Each row is a point on a landscape with many valleys, with its height.
A ball rolls from a point to whichever of its 2 nearest points has the largest drop for the distance, and stops where none of them is lower. Distance is the straight distance between rows; heights are no part of it.
rinet height 62.2: [  1  -4   4  16   3  -4   9 -14  14  -1   6  10  -5  -2   2  10  21   5
 -10  -4   1]
zet height 58.0: [  1  -9   1  -2   4  -2   9 -18   6 -14  -2   0   0  10 -10   1  10   3
   3  -5  -7]
Bilet height 66.2: [-12  -4  -7  17  18 -12  17  -7  10   3 -13   0   1  -8  -5   7   3  16
 -17  13   0]
Getu height 27.7: [  9  14   5 -41 -16   5  -7  14 -25 -12   0 -13   2   7 -11 -32 -18  -6
  23  -4   6]
dizor height 21.9: [  2   8  -8 -26  -6   3 -19  11  -4  -7  12  -5  -5   3  -1  -7   1 -19
   8  -6  -1]
zap height 50.4: [ -8  -2   2  24 -13 -20  11  -4  -3  -1   8  14  -2  -6  -1  16  21  20
 -12  -1 -14]
zar height 46.0: [ -4  25 -10   9   2   4 -10 -14  -3 -10   1   5 -14   4   1   2  13  -7
 -10 -14   4]
sen height 7.0: [  6 -28   4  -1   2   8  13  -4 -15  12 -10  -5  18 -17   7  -1 -14  10
  10  12 -11]
pide height 35.1: [ -6   0   1  -9  -6   0 -21   0  -2  -3  15   5  -1   5  -3   0   5  -7
   8  -9  -5]
fupu height 40.1: [ -3  -5  -2 -14  -1   3   3  -3  -9  -1  -4 -19  -3  11  -5 -11 -17   6
   7   6 -14]
rumo height 52.1: [ -1  31   0  -4  -8  -7   3  -4  -7 -19 -16  -3 -20  21 -29 -15   4  -5
  10 -17  15]
gizo height 32.5: [-10 -13   6  17  -8   3  13 -17 -13  12 -13   6  -9  -6  14   2   8  17
   3  17 -14]
sigat height 56.2: [ -9  12   5  17  10 -10   2  -5  11 -12  -5   2  -2   9 -18   7   9   0
  -8  -8   2]
Ziv height 36.8: [  2  16  -2 -19   9   9  -8  19  22  12   7  -2  -3   3   7   9  -6 -18
   4  -2  18]
beb height 60.8: [-12  -3   7   9  26 -10   0   4  21   3   3   0   6  -8  -2  10  -4  -1
 -13  10   0]
dakuv height 60.0: [  3 -11   7  11  -1  -1  13 -20   8  -6  -5   6  -3   8  -1   9  16  10
  -3  -3  -8]
gorug height 22.9: [ -2 -16  11   3   3  -9   4  -5  -8 -12  12   5  14  -9   2  10  -1  15
   4  12 -26]
mulo height 35.9: [ 23 -13   7 -27 -14  13 -11  17 -18  -2  -1 -13  14  -6   5 -20 -17  -3
   4 -10  -2]
Gipub height 44.2: [  1  24  -8  -7  -7   5   1   2  -1 -11  -7 -10  -5  17   0  -6  -6  -4
  15   0  15]
bopit height 57.8: [ -3  -1 -11  -7   9   6   2  17   1  12  -8  -6   7  -9  15   7 -19 -11
   1  16   6]
Tusu height 52.6: [  4   8 -11 -11   7   3   7  11  10   1 -12  -8   7  -1   9   8 -23 -11
   5   9  16]
kem height 55.6: [  7 -18   5 -11  11  12  -4  10  -1   9  -1  -5  18  -8  10  -3  -9  -3
   3   0  -2]
sife height 33.7: [  5   3  -1 -23   0   9  -3   9  -6  -1  -5 -20  -1   9  -1 -14 -15  -3
  11   1   1]
Kamek height 52.9: [ -5  -8  -3 -10  -7  12  -3  -7  -4  11 -10  -2  -5  -1  16   6  -2  -5
   3   7 -13]
dov height 53.8: [  4   4   0  33  -8 -17  18  -8 -10 -10 -11   2  -7   2 -18   8   7  12
 -20 -10  -7]
guruz height 65.2: [ -2 -11  -2  15   4  -3   2  -7  17  16   4  13  -2  -4   5  12  17  -4
  -8   1   8]
Siz height 42.3: [ -4 -17   4  19  -1  -9  13  -2   4  10  17  16  -4 -19   7  11  25  16
 -10  19  -7]
Bivel height 4.9: [ -2  19  -9 -30  -9  -2 -12   7  -6 -16   6  -6 -11  11 -14 -15   2 -14
  18  -2   9]
Kize height 67.3: [ -9   0  -9  21   8  -7  15  -7  10   1 -17   0   1   0  -3   9  -5   9
  -5   6  10]
zekav height 55.5: [  1  -6  13  -4  -6  -4   0 -15  -1 -19   6   1   3  16 -12  -7   5   0
  13  -9 -11]
temev height 35.3: [-10  -5  -1  32  12  -9  15  -7  11  14   8  21  -9 -24   2   8  24  19
 -19  12   3]
Bog height 48.7: [ -6  23  -2   1  -6   3 -14  -6   1 -15   3   0 -14  14  -5  -3  12  -7
   0 -15   8]
mumir height 53.0: [ -5   7   4 -10 -22  -7  -6 -12  -8 -20   5  -5  -5  20 -15 -18   0   0
  14  -7  -1]
refe height 55.2: [ -1  17  -2  -7  12  -4 -15   6  13  -6  18   7  -4   6  -9  -7  10 -18
   3  -7  15]
Dobut height 39.9: [ -5 -14   4  -5  -7  -2   6  -7  -9   5  -4 -18   0   5  -4 -12 -19  19
  13   4 -22]
Semem height 56.6: [ 21  -4  12 -33   6  17 -16  29  -2   4  -5  -7  13  -4  -8 -11 -14  -7
   7 -19   9]
Leg height 36.6: [  3 -16  12   0   7  -5  -5  -1  -2  -2  24   9  12 -16   8   6   5  12
   0  11 -17]
kelis height 23.9: [ 17 -26   6  -5  -9  10   4   6 -19  13 -13  -7  22 -19   6  -7 -24  13
  11  -4 -11]
lofak height 33.5: [  8 -17  10  -7 -11   5  -2   2 -15   6 -13 -10  15   2  -1  -9 -27   7
  15  -2 -20]
mit height 31.2: [ -7  -7   9  12 -10 -10   8 -11  -9 -14   3   3   9   6  -1   3  -6  14
  11   9 -18]
savu height 35.0: [ -6  -5  -1  18 -15  -8  13 -16 -14  -4  -8  -8  -3   9   1  -2  -8  10
   3  10 -14]
rede height 30.7: [ -5   1 -12  30  15  -2   8  -9   9  14  -6  14  -9 -20   6   9  23  11
 -21   5  13]
Todop height 41.1: [  7  18 -10  -7 -21   3  15  -2  -7  -5 -14 -14 -10  24   1 -11 -16   2
  15  -1   4]
bol height 63.8: [ 15 -14   3  -8  14  17  -4  18   0  16   5  -3  17 -17  20  -1 -12  -7
  -4   6   5]
tibi height 25.7: [ -4  17 -10  -7  14   5 -10  10  16  11   5  -2  -7   0  18   6   1 -11
  -1  -3  12]
pemur height 46.6: [ -1   5 -12  -4   2   6  -1  -9   2   5  -8  -2 -12   1  12   3   6  -3
  -2   6   0]
fut height 36.0: [-12  -3   6  26 -10   1   8 -20 -12  10 -15  12 -12  -6   8   9  15  17
  -7   5 -10]
gaf height 47.6: [ -8  -4   3  16 -12 -15  -3  -6  -3  -3  13  11  -4   0   1  16  13   7
  -6  -4 -19]
fenab height 46.3: [ 23 -17   4 -22   1  18   1   7 -12   3  -7 -14  18  -5   6  -9 -17  -4
   0  -2  -2]
peseb height 23.8: [ -2 -22  14   3  -6   8   9  -8 -11   8  -8   9   8 -12  14   0  -2  16
  10  16 -17]
keta height 67.1: [ -5 -12 -11  10  -1  -2   9   4  12  21  -3   4  -1  -7   8  11   6  -8
  -6  13   5]
nizi height 26.0: [ -2   8 -13  19  12   1  13 -11   2   5 -18   6 -14  -8   2   5  13   4
 -28   4  18]
Movu height 89.3: [ 11 -17  13 -11 -12   9 -13  17  -8  -7  20  -3  20  -2  -2  -9  -7  -2
   0  -4  -8]
mitu height 86.2: [ 21 -22  14 -11 -11   6 -21  18 -10   6  23   5  21  -8   1  -4  -9 -12
  -2 -15  -7]
melur height 23.6: [ 14  -2   7 -34 -13  10  -9   9 -17  -9  -3 -15   2   5  -3 -22 -20  -4
  14  -1  -4]
kepas height 50.7: [ -2 -20   4   6   5 -15   6   1   8  12  24  14   8 -21   7  13  16  15
  -5  14 -16]
rif height 14.7: [ -7  16 -18   2  19  -1  -3   2  21  10  -3   0 -10  -2  10   8   2  -5
  -9  -3  18]
vege height 59.4: [  2 -18   4 -10  -4  13  -2  -4   0   8   1  -1  10  -9   9   2  -1  -2
   2   2  -4]
girup height 17.8: [ -7  10  -2 -34 -11   4 -12  15 -15  -7   2 -11  -7   6 -21 -28  -8  -6
  24  -6   4]
metug height 38.6: [ -8   6  -8  24  -7   4   4 -22 -15  -4 -14   8 -12  -2   8   8  15  10
  -7  -4  -6]
nos height 62.4: [ 10   5  -5   2  11  -1 -15   5  16   5  25   8   4   3   6   1   1 -23
   0  -3   9]
livoz height 71.4: [  9 -12   9   2  13   0 -10   6  15  12  20   8  15  -8  10   2  -3 -15
  -2   5   1]
tagas height 45.9: [  4  10   6 -22   9  15 -13  23  10   7  11  -4   3   3   5  -5  -7 -20
   5 -11  12]
luvug height 63.7: [-14  -8  -4  12  22 -13   5   2  12   8   2   6   4 -18  -1  12  -3   8
 -17  16   4]
linab height 53.1: [  3  29  -2  -6   0  -3   5   0   4 -17 -23  -3 -18  23 -23  -4   5 -10
  -2 -16  14]
fezip height 79.5: [ 17 -19   9  -2   5   5 -13  18   2  18  29   4  21 -10  10   5  -4 -13
  -7  -4  -5]
tis height 48.0: [ -6  10 -11  -1   7   0   5   7  10 -10  -1  -7   4  10   0   2 -12  -8
   4   5  16]
miru height 54.9: [ -5  11  -2  23  -1 -12  14 -14  -2 -14 -13  -5  -5   9 -23   0   1  13
  -6  -8  -2]
kif height 63.4: [-10  -7 -11  -1   7  -2   5  14  14  24  -2   1   2 -12  12  10  -7 -10
  -9  16  17]
Gipeb height 52.2: [  8   3  10 -27   1  14 -15  28   4   4   0  -5   9   5  -4  -8 -11 -13
  16 -14  10]
Ritom height 51.4: [  2  31  -1 -11   3   1 -11   5   6 -15   4   5 -15  12 -10  -3  16 -19
   2  -8  17]
Ditop height 50.8: [ -8  26   5  -3 -14  -2 -12  -5  -9 -26  -5  -1 -15  21 -17 -14   6  -6
  11 -13   8]
Ket height 42.2: [ -5   2  -2   6 -12  -4 -15  -3   4  -1  17   6  -4   2   1  11  11  -8
  -4  -9 -10]
tosu height 22.5: [-10  17 -16  17  16  -1   6   2  11   6 -14   2 -15  -3   2   7   8   3
 -24  -3  21]
gef height 38.3: [  1   7  -7   7 -15  -6  15 -15 -10  -8  -8 -12  -9  20  -1 -12 -11   6
   8   2  -1]
girof height 41.7: [ -7   8 -10  13  -5   5  -6 -14  -8  -5  -7   0  -8   2  11   5  11   0
  -6   1  -3]
mumu height 57.9: [ -9   6   4  10  22 -11  -3  -2  22  -7  -3   4   2   3 -16   6  -1  -3
  -9   0   9]
velaz height 52.3: [  2   4   3  34  -5 -22  24  -7  -7  -3  -1  18  -5  -7  -8  18  17  21
 -20   0  -8]

Where does a ball stop that starts at each point below?
Siz -> rif
Bilet -> Bivel
mitu -> sen
keta -> gorug
rumo -> sen

Call two points neighbours if one is among the 2 nearest of the other. Go from one point of each pair to the other, from neighbour to neighbour, staying as low as possible. Name the highest point that can't be avoided.
sen, rif -> Semem
rif, gorug -> kepas
sen, melur -> fupu
melur, Bivel -> Getu
